Points, in no order, along strands that fork, close into loops and pass close to each other.
In the rows, 128 means zero.
Points whose rows are less than 155 apart are linked; no others are. Some points are linked to none.
dugi: [101  71 146 170 100 178 149 141 141 115 102  84 130  92 115 115 102 120
  88 119  96 120 118 106 126 147 108 119 148 128 147 111 124 133 135 149
 130 113  87 111 101 141 117 145 108  69 109 103 117 100  95 143 165 158
 132 127]
gop: [172 139 156 142 118 122 151 106 207 137  52 104 124 164 130 113 152 185
 197 156 149 134 133 110 154 112  95 180 152  86 157 108 143 146 156 110
 132 175 140 136 146 125 179 135 150 107 149 188 125  77 160 180  61 150
 164 104]
vimam: [128 176 121  98 167 126 145 127  85 115 209 187 146 128 153 120 127 144
 117 118 110 143 107 168  77 118 135 113  78 150  86 155 126 140  85 134
 100  99 120 118 108 141  92 119 120 167 126 127 157 171 152 121 154 102
 108 144]
pozo: [163 103 153 191 112 143 132 105 154  95 127  99 165 138 151 111 141 101
 116  96 169 143  77 143 140 174  56 123 121  93 145 121 119 130 121 142
 170 164 118 119 115 108 123  97 116 135 169 172  56 109  91 128  74 143
 178 116]
suri: [134 127 145 140 140  91 124 143 147 130  71 138 101 133  82 143  90 118
 180 180 114 143 165  93 168  91 111  84 124 150 105 136  92 106 136 146
 104 135 152 154 179 110 125 116 140 116 145 136 159 121 150 128 157  98
 143 118]
Daki: [164 169 145 142 153  95 141  79 163 147  96 175 125 175 171 112 167 180
 173 118 180 158  84 124 181 100  81 160 154  70 158 104 112 153 141  80
 115 194 194 109 150 102 157 131 173 100 195 169 120 119 163 113  70 138
 150 112]
rika: [144 125 145 144 146 133 155 130 146 145 153 129 128 133 115 107 114 164
 141 141 123 132 123 137 114 104 105  92 121 157  93 133 125 154 125 142
 111 130 121 110 146 154 145  93 137 145 116 152 157 112 128 142 129 131
 154 146]
loso: [176 194 130  92 170  48 120  92  82 136 103 178 134 176 124 156 117 187
 135 138 160 137 139 175 183 136 128 138 147  91 120 109 115  97 114  91
 171 141 183 129 164  89 133 115 112 159 188 102 147 164 145 111 122 145
 143 154]
boga: [176 132 155 145 142 100 130  94 127 165 141 110 124 191 123 124 165 191
 127 126 181 114 136 160 156 136 120 148 157 101 152 128 137 119 146 122
 175 152 161 119 141 134 176  92 112 178 165 164 119 125 124 132  62 159
 168 141]
feril: [ 96 111 140 114 124 224 140 133 122  73 150 148 167  67 155 119 111 137
  54  83 133  95  75 167  89 183 101 157 117 140 143 124 154 149  60 163
 144  51  38 111 107 149 105 157  78 120 120  77 102 107  91 126 161 188
 122 118]
gosur: [101 110 125 114 113 221 148 141 135  80 192 135 181  94 160 144 143 112
  70  85 153  96  66 183  80 157  96 164 102 169 152 111 163 162  85 158
 160 100  52 108 106 182 132 152  96 121 101 110 113 100 108 136 148 181
 121 117]
seza: [100 104 132 122 117 135 102 159  95 148 187  80 115 153 113 144 163 105
 113  98 130  95 167 157 101 147 213 138 137 154  80 172 153  97 138 136
 194  91 148 138 101 146 155 113 110 211 108  90 112 162 101 104 127 132
 120 166]
Gosen: [138  99 151 134 138 119 110 134 113 162 162  75 115 170 101 135 164 117
 119 125 151 114 172 150 131 156 175 119 144 137 100 158 147  96 139 135
 182 114 153 141 124 139 157  88 106 208 133 118 106 136 103 108  99 144
 148 148]
gipu: [179 163 141 115 159  82 129  89 118 136 116 164 143 154 130 121 108 168
 126 136 163 146 120 156 155 144 106 115 136 122 118 117 116 129 111 109
 157 146 168 115 161 108 134 108 145 158 177 130 137 136 135 119 114 136
 155 149]
sasib: [ 94 103 116 155 104 222 134 188 125 101 101 128 157  89 118 159 149  53
  69 114 101 119 110  66 131 136 117 159 160 159 167  99 108 150 122 155
 138 113 105 150  86 178 115 120  65  58  91  89 113 115 102  97 187 154
  58 109]
Lef: [183 138 142 132 134 119 133 122 169 107 123 140 144 127 135 133 143  99
 149 148 165 148 120 118 139 115  82 121 133 146 126 100 111 167 116 125
 156 187 143 129 154 147 144 103 156 127 175 172 131 118 146 140 104 142
 146 137]
kug: [102  74 138 163 120 104 111 109 153 145  61  78 112 144  93 112 120 128
 160 161  98 148 154  78 184 131 114 115 130 100 157 127 109  86 156 138
  84 126 156 132 142 101 126 147 143 105 132 138 115 117 137 126 123  81
 136  76]
Rifit: [116 129 125 121 148 185 159 148 126 105 177 146 165 105 151 124 135 115
  90 100 135 123  86 161  82 147 109 128  94 157 123 128 139 154  87 152
 130  98  80 118 101 170 111 128 111 136 125 122 126 136 124 136 148 146
 111 122]
gulin: [169 129 106  82  92  84 119 127 155 122 108 105 119 174 135 177 156 122
 135 162 154 121 154 120 144 132 151 191 143 130 161  98 163 138 162  87
 162 181 132 161 124 142 161 145 149 150 119 146 142 140 186 164  92 146
 107 117]
lufe: [104  86 134 142 111 121 141 118 172 148  48  56 107 149 102 115 130 162
 179 183  99 131 149  88 169 130 132 152 136  92 149 111 139  90 163 120
  76 127 133 141 119 117 143 155 137 103 104 145 135  92 150 167 101 101
 146  64]
Ser: [131 174 104 127 160 107 125 127 106 124 207 193 132 134 162 116 162  81
 156 123 136 156 113 139 120  88 121  98  84 161  95 149  87 139 109 120
  63 163 152 137 109 125 100 106 159 125 133 166 125 154 174 117 109  83
 106 105]
Ful: [146 130 160 148 144 155 167 128 163 141 101 124 143 114 100  97  72 188
 143 154 104 119 115 138 120 126  93  93 132 142 101 125 125 152 119 144
 112 125 106  92 158 131 155 117 145 119 133 143 155  81 106 142 150 138
 169 147]
mufo: [174 133 164  97 100 144 127  73 135 131  95 132 151 101 117 102  38 212
 100 101 181 108 102 171 123 215 112 167 149  96 160 111 156 142 108 116
 173 123  97  82 182 104 162 159 137 177 136 110  86  82  73 117  93 180
 189 175]
pibo: [172 121 179 190 117 128 144  80 130 121 102 106 145 140 141  97 104 174
 122  89 168 126  79 162 147 177  69 138 149  68 142 123 125 123 126 133
 169 139 122 104 134  91 150  99 128 150 159 164  54  98  71 119  70 140
 205 152]
Nuv: [113  69 136 171 107 115 103 125 135 145  79  75 128 134  85 127 106  86
 114 155 100 144 149  76 161 155 122 102 126 118 150 138 106  86 158 145
 126 119 151 139 129 108 116 124 115 137 134 114 107 128 123 110 148  91
 127 103]
tove: [168 174 116  86 153  32  96  90  62 119 130 175 128 168 134 162 138 139
 128 136 149 144 154 161 162 137 156 126 130  98 106 119 123  84 116 103
 186 135 177 142 144  83 119 106 107 174 170  97 135 176 144 109 130 130
 131 162]
Zifor: [112 100 129  80 111 171  97 151 100 121 155 112 126  79 121 135  92 114
  76  98 130  87 127 151  90 193 194 124 128 127 108 151 174 122 106 147
 198  47  99 133 151 126 110 157 117 187 118  56 118 133  92 116 180 168
 113 161]
sol: [134 104 132 111 102 148 110 168 146 177 118  78  93 130  72 162  81 114
 127 176 117  84 175 141 122 159 201 108 153 145 105 159 174 127 138 148
 161 130 110 154 147 121 153 120 111 161 114 102 125 115  99 133 154 189
 129 153]
Pekam: [164 130 124  99 134  94 117  79 102 134 124 135 156 136 137 118  98 161
 100 116 160 138 109 162 147 184 122 122 131 111 128 124 132 112 113 105
 183 118 139 107 151 108 115 122 143 168 170 110 128 138 119 124 118 131
 149 157]
Miku: [138 155 129 101 139  69 132 133 157 132  19 120 104 155  91 161  73 160
 184 199 135 116 153 134 169 122 136 146 135 127 107 114 129  98 137 104
 112 133 140 174 161  93 128 152 137 117 145 125 164 114 174 162 117 112
 141  91]
Tiz: [167 105 161 183 121 162 144 133 179 140 126  73 129 144 104 109 133 135
 151 144 153 121 140 137 127 128  96 123 149 123 132 133 136 141 139 153
 160 167 115 119 148 141 169  83 109 140 127 178 111  82  89 152  87 162
 175 144]
Bire: [112 153 103 102 114 143 119 171  61  94 144 153 124  92 136 164 118 104
  67 120  81 102 125 100 100 124 173 133 135 145 125 123 166 142 117 149
 175  60 100 138 118 140  94 150  83 137  89  73 154 162 126 115 209 131
  68 158]
Moruz: [ 72 118  86 131 106 118 115 126 135 117 155 152 114  87 191 112 172  69
 134  68 121 176 121  89 151  95 131 117 121 109 167 124 106 152 140  79
  52 154 167 125 107 110  73 162 202  69 125 132  96 110 130 104 102  63
  73  88]
das: [130 114 146  79 133 149  99 134  91 116 159 128 137  97 115 119 109 119
  96  91 139  99 129 166  86 208 185 112 110 117  74 153 149 105  97 140
 200  52 108 132 150 112 107 135 120 215 145  72 101 140  92 113 158 152
 124 158]
nefi: [101 216  87  87 146  74 106 101  30  94 220 200 155 130 185 122 156  69
 134 110 100 138 124 149  77 111 187 113  67 124  80 167 109 103  90 141
 127 114 150 131  85 101  66 139 111 157 123 121 126 186 163 108 152  81
  95 150]
dubu: [121 104 144 138 150 131 121 122 105 140 139 114 139 114 120 110 116 120
  97 108 127 130 121 147 112 186 139  96 105 123  93 163 123  93 110 145
 166  64 122 128 129 120 100 112 125 185 149 103 112 132  94 121 151 124
 139 139]
mageg: [ 79  89 155 178 135 222 161 175 144 154 175  72 116 117 112 116 143 147
 109  91 123  68 130 165  83 119 120 138 156 141 113 144 161 141 119 168
 133 111  84 127 106 158 158 110  60 104  89 122 123  92  53 134 114 198
 146 144]
lino: [100 110 149 133 143 207 131 160 119  95 122 146 144  59 120 125  83 129
  57 111 112  91  95 138  86 178 122 121 122 143 119 138 136 136  75 172
 132  53  62 120 110 134  97 141  70 109 142  86 116 116  85 119 184 174
 117 127]
Rumil: [ 96 116 135 155 152 175 164 155 132 145 170 151 119 140 157 102 186 188
 117  99 114 118 113 126  95  40 102 125 122 157 122 120 117 162 139 132
  64 108 110  98  95 191 140 108 113  87  77 160 173 130 127 133 109 133
 132 114]
Pil: [105 119 154 131 153 214 135 184 117 136 140 126 107  69  98 134  97 146
  68 119 104  76 134 137  85 157 161 109 144 147  97 154 150 141  87 164
 134  49  82 129 127 137 107 131  64 117 130  78 140 121  77 115 182 190
 114 146]
Mido: [177 160 107  60 119  63 107 104 115 104 107 130 126 167 141 189 146 126
 119 154 169 127 137 136 156 137 138 184 151 116 166  85 166 122 147  76
 189 168 139 151 137 125 143 157 144 157 149 125 141 158 181 146 107 156
 113 132]
vabed: [ 66  71 125 202 105 173 117 149 142 128 110 100 158 110 110 124 140  45
  87 108  87 147 116  73 137 147 110 120 125 121 169 133  93 113 135 155
 111 105 138 139  83 123  91 123  91 102 114 110  82 135 118  95 166  88
  88  87]
medo: [ 99 135 124 126 114 150 104 181  82 119 184 110 120 134 114 163 150  72
 104  96 115 108 158 134  83 140 211 142 132 169  69 163 154 114 123 157
 189  76 129 150  87 136 135 121  89 206  98  82 109 170 117  98 175 129
  85 161]
fuf: [104 141  78  82 137  64 111  75  82 128 118 150 156 124 169 108 104 150
 122 116 106 146 119 129 147 138 141 132 118  95 146 130 144  92 138  66
 140 104 141  94 124  90  72 164 171 130 140  95 154 173 144 140 148  71
 122 153]
Pazo: [118 133  93  91  94  94 117 126 104 138 197 167 120 140 180 109 202 114
 141  91 161 148 132 115 114  61 139 143 119 132 150 118 123 136 175  89
  87 188 154 117  80 149 133 160 187 107 102 152 145 174 184 114  81  67
 106 131]
Pidob: [ 82 113 100 166 108 180 117 175 118 108 100 139 150  98 120 154 143  38
  77 103  84 141 118  54 130 132 122 134 138 143 171 118  89 146 119 156
 101  98 125 158  85 151  80 126  80  80 107  91  97 136 125  89 192 100
  47  90]
geta: [107 162  97 125 126 110 111 149  80 128 202 165 105 146 151 126 185 121
 138  99 114 148 152 117 103  35 158 123 111 168 116 135 106 125 151 129
  63 126 156 148  91 164 130 140 134 116  78 144 152 190 164 108 117  61
 105 124]
vel: [155 111 154 184 110 187 159 140 191 102 122  90 148 107 121 105 140 110
 162 138 139 125 118 124 104 113  65 126 133 121 125 114 116 162 134 151
 147 184  92 107 136 134 159  89 120 100 128 192 107  76  84 159 105 151
 177 143]
Vez: [111 127  98 115 127  85 113 107 143 119 121 150 105 114 169 120 142  91
 158 114 130 177 127  90 167 100 114 111 122 113 149 117 113 137 136  83
  74 172 167 129 144  94  96 144 207  80 154 138 116 114 150 109  94  81
  98 100]
mib: [136 128 120 110 140  71 125 102 159 125  23 123 102 153 120 131 103 152
 175 165 142 149 136 110 189 130 108 156 133 104 143 106 125 101 134  90
 107 153 160 150 150  95 124 159 171  97 167 134 140 119 171 141  97  96
 133  82]
kada: [ 97 114  93 112  97 108 108 134 115 137 192 154 130 122 193  97 209  72
 144  85 153 166 132 107 142  90 141 133 119 117 164 128 110 138 163  83
  76 189 171 120  82 133 108 155 185  95 124 149 112 143 163 101  68  63
  96 108]
suk: [145 112 146 106 125 121 103 148 136 173  87 101 102 124  70 147  47 158
 130 177 134  90 170 157 134 182 190 107 141 126 104 157 161 110 133 141
 162 117 115 144 169  94 143 141 123 159 147 100 134  97 101 140 147 176
 142 156]
mez: [122 118 134 114 132 136 141 152 138 106  62 151 103  76 102 139  70 131
 143 161  79 126 134  83 123 108 114 106 131 153 122  97 112 151 133 142
  93 113 101 120 154 140 116 156 152  45 128 111 179 115 124 133 196 122
 113 128]
gunon: [129 166  94  89 126  59 110 121 103 129 160 166  77 159 132 128 174 131
 191 129 130 161 149 114 141  28 143 121 121 135 118 125 122  96 155  97
  59 166 168 168 153 123 149 144 176 115 100 141 150 161 195 114  82  70
 116 114]
Fafip: [ 91  93 142 178 117 210 140 173 134 118 112 101 138  89 102 140 130  83
  73 128  96 119 120  93 115 140 120 127 149 149 143 126 112 131 126 170
 129  98  93 132  87 154 114 115  58  75 110  94 121 113  90 117 170 159
  96 115]
dem: [ 67 170  84 120 158 133 127  90  99 108 198 189 169 125 205 100 130  94
 100 100 107 144  83 155 130 150 144 117  69 106 121 183 100 130  89  98
  78  98 137  90  80  85  46 131 136 114 153 137  89 136 148 127 133  80
  89  96]
gir: [102 153 115 157 140 134 105 175 102 130 194 144 115 147 123 134 199  88
 146 106 109 157 162 100 112  35 150 123 117 180 113 136  90 122 141 160
  45 129 160 160  92 181 133 124 113 116  61 157 131 184 148  94 126  57
  95  99]
Zatom: [110 103 142 149 131 176 149 155 150 173 188  95 109 142 116 117 135 168
 118 116 131  83 142 170  78 112 144 125 140 157 109 145 165 158 128 151
 137 121 106 107 127 166 166 105 107 150  94 129 140 104  87 141 117 177
 145 162]
nodak: [150 166  87  56 136  58 127  67 112 145 111 159 155 160 159 129 145 183
 151 129 174 125 109 141 136 117 114 192 136  91 171 110 149 106 152  39
 136 167 141 106 122 104 135 158 190 148 141 124 160 150 193 152  82 113
 128 140]
vuro: [179 129 167 116  85 182 142  89 144 103 147 119 164  99 145 105  82 156
 100  83 191 102  82 174  93 203  76 149 122 111 150 115 146 155  89 133
 174 135  80  98 167 118 152 134 128 179 135 131  77  73  73 119  88 186
 192 161]
kuduz: [133 118 132 106 137  92 119 118 124 164  65  94 106 148  81 145  61 175
 132 179 134 102 163 154 160 182 184 130 138 110 114 147 153  83 149 120
 159  92 127 147 154  96 130 141 121 163 146 110 138 111 125 146 129 138
 149 135]
luv: [100 129 115 125 130 135 110 151  88 112 173 129 150 127 128 144 148  55
  94  96 116 135 126 140  89 170 179 124  94 148  89 166 124  92 103 159
 181  65 126 152  83 128 105 108  91 193 134  93  99 171 124 109 176 114
  85 135]
Fales: [166 127 154 151 130 138 135 127 199 144  92  97 113 155 104 117 138 154
 189 173 143 125 157 119 147  97  98 132 156 118 135 127 131 153 155 141
 136 174 136 128 165 138 180 102 127 121 132 185 132  83 133 167  92 149
 174 127]
lokop: [ 88 201  85 102 171 106 127 101  71 106 204 201 149 121 189 114 116  98
 116 109  89 144 104 146 110 124 159 115  63 122  98 187 101 114  77 117
  84  82 149 120 106  86  37 133 120 129 143 127 123 175 148 117 160  82
  85 122]
Paze: [111  98 145 136 124 155 163 132 170 122  61 124 101  91 123 107 113 163
 167 152  79 137 130  84 126 105 100 121 138 124 136  95 111 149 149 134
  77 133 100  95 128 150 146 150 163  27 116 137 159  87 115 144 156 137
 136 116]
belop: [141 126 116  95 109  97 140 119 169 147  68  82 111 162 116 156 142 160
 163 179 138 112 151 125 148 131 145 187 135 111 143 107 157 122 163  87
 119 157 132 178 116 132 147 147 142 150 107 148 154 113 176 183  73 131
 125  84]
Keko: [129 111 114 148 140 118  98 106 135 102 144 145 168 137 152 135 147  35
 102 119 153 148  99 131 143 180 109  95  92 129 131 136  93 123 100 137
 153 152 146 135 102 105  86  91 126 143 181 149  65 139 132 112 115 111
 115  92]
gol: [120  94 154 163 111 190 170 136 152 114 137 100 147  88 131 110  97 141
  96 106 125 113  99 146  95 158  84 122 131 129 129 118 134 153 109 147
 136 124  69  98 123 144 137 125 110 106 109 127 115  90  77 148 136 171
 160 141]
saf: [173 175 160 143 155  92 148  92 180 142  61 139 123 182 142 136 148 193
 181 143 170 142 110 136 186 122  95 176 158  68 162 101 115 137 145 104
 141 171 181 136 163 123 174 137 149 105 185 182 131 123 159 152  86 165
 155 100]
Kema: [166 112 149 145 131  97 109 115 130 148 114  95 120 174 107 149 148 134
 121 147 155 131 160 141 176 153 144 127 147 109 136 132 126 100 143 131
 175 138 165 143 149 122 147  91 104 173 165 144 117 144 121 125  98 148
 149 122]
kap: [176 151 127 125 135  97 118 140 144 104 154 159 132 139 136 143 154  83
 161 143 167 160 138 119 125  82  99 111 124 169 110 111 107 165 126 128
 132 195 151 143 136 150 145  96 150 139 147 169 143 143 168 129 111 122
 130 138]
makol: [119 124 141 122 137 152 126 180 109 143 134 123  96  93  91 150  79 145
  95 148  91 102 152 126  98 141 168 101 131 151  96 152 152 134 119 152
 140  76 106 133 143 125 119 132  96 137 116  88 162 132 101 131 197 166
 111 160]
fuv: [ 99 160  96 121 124 111 120 160  61 110 128 150 108 108 126 154 118 101
  96 119  64 133 140  78 115 105 168 109 124 139 123 136 137 115 131 141
 139  69 124 149 127 119  82 142 101 133  99  81 156 179 138 115 202  96
  79 143]
robu: [149 118 137 125 136 130 147 142 146 153 187 120 127 156 122 126 143 161
 128 126 152 109 144 163  90 107 127 120 124 170 107 137 144 167 137 141
 139 144 128 112 126 164 167  97 130 168 109 149 154 128 131 149 114 146
 143 159]
gase: [ 85 109 148 144 166 226 147 184 117 142 160 115 113  92 126 126 132 150
  74 102 115  64 131 153  85 133 146 135 157 161 103 154 156 154  92 162
 133  68  70 127 106 161 134 113  42 107 112  85 143 116  65 119 145 215
 110 141]
tose: [131  99 129  76  95 174 110 136 124 134 155 102 126  85 120 123  75 147
  92 102 149  79 130 177  97 198 167 135 136 135 128 139 183 147 105 135
 183  95  82 113 164 131 133 160 131 173 109  64 128 103  72 127 143 196
 140 172]
savup: [136 159  95  84  97  65  98 138 104 115 164 164  87 157 151 138 203  95
 177 121 153 158 154 114 118  39 154 139 128 138 139 110 120 122 173  98
  73 201 167 155 112 146 166 150 178 115 105 146 142 176 205  99  74  72
 103 127]
denin: [ 80 142  92 118 141 127 135  68 108 118 194 171 197 115 200  85 134 112
  89  85 132 138  60 164 128 178 126 116  85  97 131 161 123 124  87 101
 122  98 125  79  71  94  59 142 146 133 163 125  82 140 127 126 122  93
 124 110]
punim: [ 87  64 154 204 125 145 118 127 137 147 103  86 138 119  91 105 121  89
 109 130  96 143 127  83 138 156 107  91 117 111 147 141  94  91 135 166
 112 100 139 127 113 104  94 122 100 118 127 120  93 121 106 105 158  93
 132  97]
seset: [108 111 116 137 122 122 123 150 144 148 120 117  95 128 119 123 163 114
 176 138  90 160 153  75 157  54 125 117 128 135 142 118 107 118 151 137
  50 132 147 150 150 153 142 126 154  96  92 149 149 139 151 118 130  78
 112  85]
Miv: [140 113 120 116  97 145 130 171 165 141 111  92 102 124  84 172 104  98
 141 188 103 101 171 114 125 119 168 123 145 160 118 129 154 150 150 144
 143 159 107 141 147 137 164 117 118 121 101 126 151 110 121 154 160 169
 113 151]
nisel: [ 97  89 167 188 148 152 130 133 127 143 112  92 122 106  85 102  94 129
 101 129 108 118 127 112 115 169 117  82 113 117 105 160 111  87 122 174
 122  70 123 118 117 107  95 120 101 127 145 114 113 111  87 117 167 117
 151 121]
ruge: [162 112 140 159 120 152 146 126 186 101 110 124 147 108 138 108 145  92
 158 141 146 156 112 106 122 117  64 112 129 129 132 103 110 165 127 139
 136 185 122 119 135 142 140 106 157  98 152 181 114  96 120 141 111 124
 155 127]
tidi: [115 123 128 142 134 143 125 162 136 101  74 155 105  70 108 147  91  82
 119 146  68 128 131  52 123 115 112 103 128 149 134 106  83 143 129 159
  92 111 118 135 138 135 100 142 131  43 127 104 152 122 121 108 204 107
  92 112]
Zorir: [154 138 114  91 127  83 143  65 134 146  89 137 153 148 146 112 105 213
 120 127 162 133  98 148 147 157  97 174 145  92 167 104 153 126 134  65
 144 152 124  90 137 109 144 151 172 144 140 128 140 124 154 157  94 132
 157 153]
Tarib: [176 193  88  39 137  34 109  82  83 106 123 176 142 163 153 170 142 148
 140 146 175 123 130 153 137 114 125 176 143 106 159  91 158 114 142  51
 161 177 145 128 144 100 128 159 164 154 143 116 164 172 193 140 109 132
 115 154]
voki: [119 187  94 106 126  41  90 101  23  99 176 178 145 145 153 142 157  65
 136 118  99 152 148 124 113 113 195 107  96 122  85 153 107  84 113 132
 170 129 164 150 103  84  82 121 111 178 120 105 126 187 153 100 143  77
 103 157]
nebol: [100 130  95 108 118 103 108 143 130 144 146 128  78 151 116 127 187 137
 190 130  96 163 156  92 145  24 148 130 122 132 133 128 122  93 161 121
  24 132 155 160 146 157 157 153 169  98  75 147 151 160 175 119  92  61
 107  83]
dod: [173 133 167 161 116 118 153  84 154 146  87  93 127 153 127  95  93 213
 131 112 157 120  98 158 147 164  83 146 153  80 153 125 146 129 139 116
 154 138 117 103 150 100 172 116 131 146 146 163  86  86 104 144  77 153
 196 157]
libo: [163 116 163 144 101 186 158 104 160 109 132 109 154  90 127 100  74 155
 110 108 156 109  91 169  89 179  84 126 125 124 125 117 141 162 103 145
 155 138  81  93 154 134 153 126 131 145 123 138  98  79  77 139 104 175
 180 162]
luba: [104 115 125 117 134 115 144 116 125 176  95  85 105 131 104 111  72 215
 122 151 100 104 144 142 138 159 172 135 135 105 127 147 167  96 146 109
 122  71 103 112 129 115 126 153 127 144 111 103 164 115 115 163 146 128
 151 143]
Tilaz: [163 132 153 120 118 113 147  72 151 143  69 118 145 128 124  92  58 227
 115 123 155 121 100 155 147 185  97 165 145  91 156 109 154 133 128 102
 152 136 108  81 153 103 165 151 154 138 139 132 107  89 116 148  99 150
 177 167]
Bapap: [152 186 118 102 163 101 138 108  93 117 201 200 161 149 159 117 136 119
 134 134 146 152  98 168 107 118 113 101  79 154  76 150 102 139  89 120
  99 150 155 120 119 119 115  95 145 171 153 145 138 152 168 111 116 104
 130 137]
Pefen: [ 98  91 133 169 132 178 133 175 145 142 132 102 112 127 115 121 192 114
 157 127  89 144 152  80 134  53 114 124 145 152 143 108 104 136 155 150
  59 126 132 132 124 185 158 122 108  78  65 160 150 126 120 118 134 108
 106  88]
Lupiz: [149 178 113  87 163  61 124  82 126 132  91 188 113 171 172 133 148 161
 173 129 180 149 113 137 192  94 104 163 152  78 153 104 116 120 134  49
 104 188 194 123 151  87 132 148 179  98 188 133 139 141 181 115  77 124
 125 108]
bifub: [122 111 125 116 101 136 151 124 191 167  71  51 105 156  94 139 128 168
 171 196 112  95 148 126 145 141 156 169 145 110 135 125 160 128 157 117
 104 143 113 153 118 123 150 146 123 121  88 150 148  77 139 189  86 145
 143  85]
Totu: [140 100 142 101  82 179 125 128 153 148 132  91 124  88 105 122  47 170
 104 124 143  77 129 165  98 191 148 131 151 129 145 127 175 155 112 143
 155 134  67 100 167 124 154 161 126 117 101  93 119  73  63 146 134 213
 163 171]
Viraz: [180 172 170 142 157 107 146  75 141 178 100 125 130 180 117 115 120 241
 133 112 174 113 106 183 160 160 106 165 160  75 157 123 130 129 138 118
 166 130 150 115 168 109 188 105 118 177 172 154 104  99  99 121  68 177
 178 163]
zirog: [148 130 144 127 136 102 134 134 167 139  47 111 102 143  72 138  78 148
 182 200 126 120 168 118 169 111 129 113 139 135 111 127 124 109 146 132
 119 138 138 152 170 115 148 126 136 115 145 144 160  98 148 157 131 124
 155 113]
Guzek: [ 93  88 140 176 130 186 159 158 139 131 111 107 113 100 130 104 180 130
 133 115  83 138 126  79 138  74  93 122 149 129 149 102 104 155 138 148
  74 114 106 116 103 174 137 119 107  39  84 152 145 111 104 122 134 135
 115  95]
vome: [104  95 140 136 104 182 163 148 162 155 101  80 103 119 112 126 107 184
 124 157  80  86 139 129 116 121 144 140 164 126 145 113 151 153 155 134
 114 126  81 102 123 140 157 146 106  58  82 126 157  82  90 168 141 205
 140 139]
Zem: [142 161  89  94 127  39  95 101  51 114 140 144 139 149 137 154 135 101
 128 135 122 144 148 134 136 137 173 118 112 116 109 131 135  81 133 110
 182 124 161 144 126  90 104 122 118 181 143  96 135 183 148 111 139  97
 117 150]
pesu: [130 143 125 110 128  93 121 162  88 116 109 141  97 106  88 162  74 126
 115 165  91 125 160 115 119 128 169 101 120 140 103 139 146 113 131 140
 144  91 117 148 156 103 108 143 122 153 112  90 162 151 135 125 204 120
 108 156]
zos: [114 159 111 128 149 114 126 143  76 126 192 162 116 133 149 129 148 122
 120 105 101 143 139 121 101  72 141 112  99 152 105 149 114 130 118 136
  96  99 137 136 104 147  97 121 125 136 105 125 160 182 151 127 155  83
 103 131]
Kisor: [123 120 114 114 116 155 130 159 110 106 166 130 139 106 140 147 127 101
  76 113 116 124 114 132  97 141 135 124 115 161 127 120 149 155 120 144
 158  99  96 121 108 160 110 140 115 137 103 101 149 142 123 135 179 138
 100 137]
Duvu: [146 127 121 150 116 120 107 170 141 113 157 122 120 138 113 154 181  52
 165 139 132 160 168 104 120  70 134 122 126 189 117 112 108 153 141 140
 112 189 140 158 118 173 167  98 129 137  93 163 130 157 157 115 124  98
 112 126]
kiru: [116 180  88 113 140 118 121 147 107 114 215 195 105 121 164 124 181  88
 160  95 130 154 120 121  99  42 134 106  99 160 107 144  91 148 131 118
  35 160 156 147 103 154 114 132 170  89  99 158 144 164 168 101 105  73
  93 108]
Vanob: [ 88  96 107 170 121 154 109 136 130 112 145 112 171 124 133 128 142  32
  89 105 120 146 102 112 124 175 117 111  93 134 143 142 100 112 113 155
 143 111 130 148  82 127  86 104 103 136 139 117  77 150 124 108 156 103
  91  94]
roke: [142 140 101  92 126  68 130 112 113 137 140 143 108 155 143 130 142 154
 153 139 132 145 142 128 140  73 134 127 120 134 128 125 138 127 154  95
 104 151 149 133 137 139 146 133 168 144 118 140 165 159 183 141 108  93
 127 131]
livo: [144 166 125  97 151  56 118 101 152 118  47 172  97 155 153 139 116 137
 187 137 160 152 121 123 190  99  97 151 147 105 146 105 116 114 121  73
 106 174 185 135 173  92 121 154 188  82 191 126 135 125 169 122  92 101
 124  99]
veguk: [ 97 126 126 179 147 176 130 181 132 133 159 125 126 126 114 134 188  81
 141 120 106 141 146  97 112  73 116 122 122 176 119 127  94 141 127 161
  65 121 127 153  99 193 129 103  83 101  81 159 137 154 121 112 146  96
  94  88]
Pefu: [115 119 129 145 127  99 109 150 147 117  71 146 100 102  85 147  87  70
 166 163  88 146 160  64 146  98 115  87 112 151 120 125  77 112 138 157
  90 135 148 157 165 107 102 124 147  84 140 117 139 127 150 105 180  76
 109 110]
dom: [101  95 164 182 129 181 166 133 162 128  75  94 110 102 110  94 136 169
 164 145  73 122 132  84 130  85  85 110 155 115 136 108 109 140 152 156
  68 118 100  97 119 139 151 125 121  41  94 158 144  79  94 145 147 148
 155 110]
Lize: [146 109 137 175 137 128 112  98 147 100 129 136 171 134 152 121 149  61
 111 114 169 151  77 137 144 176  74 106 107 105 142 126  96 131 108 141
 154 170 138 128 116 103  94  93 118 129 191 167  47 118 105 116  91 126
 145  95]
paz: [151 113 123 130  98 145 124 171 165 119 134 101 117 124  99 172 142  68
 146 171 121 130 171 108 120  99 140 125 137 179 118 110 128 173 150 146
 150 178 114 147 132 172 169  98 117 123  99 144 139 126 127 145 151 147
 113 143]
davu: [123 116 115 110 116 115 111  61  97 111 149 139 190 117 177 101 115 127
  77  82 150 138  73 162 129 195 114 120 104  99 138 133 131 107 100 105
 176 102 127  90 107 103  81 136 149 157 161  98  93 135 105 122 119 115
 150 136]

A tip is a point with one link. Name the tips that can be reached along the links from each point below, in the order of the rows.
gol -> luv, Totu
kada -> Vez, luba, roke
Rifit -> Ful

A fork is a point with three links, a tip a point with one. Leave the first point through the second and follow the links. Name the first fork or tip that comes.
zirog, suri -> Pefen
Nuv, kug -> Tilaz
feril, gosur -> Pil
Totu, tose -> punim
luv, medo -> dod
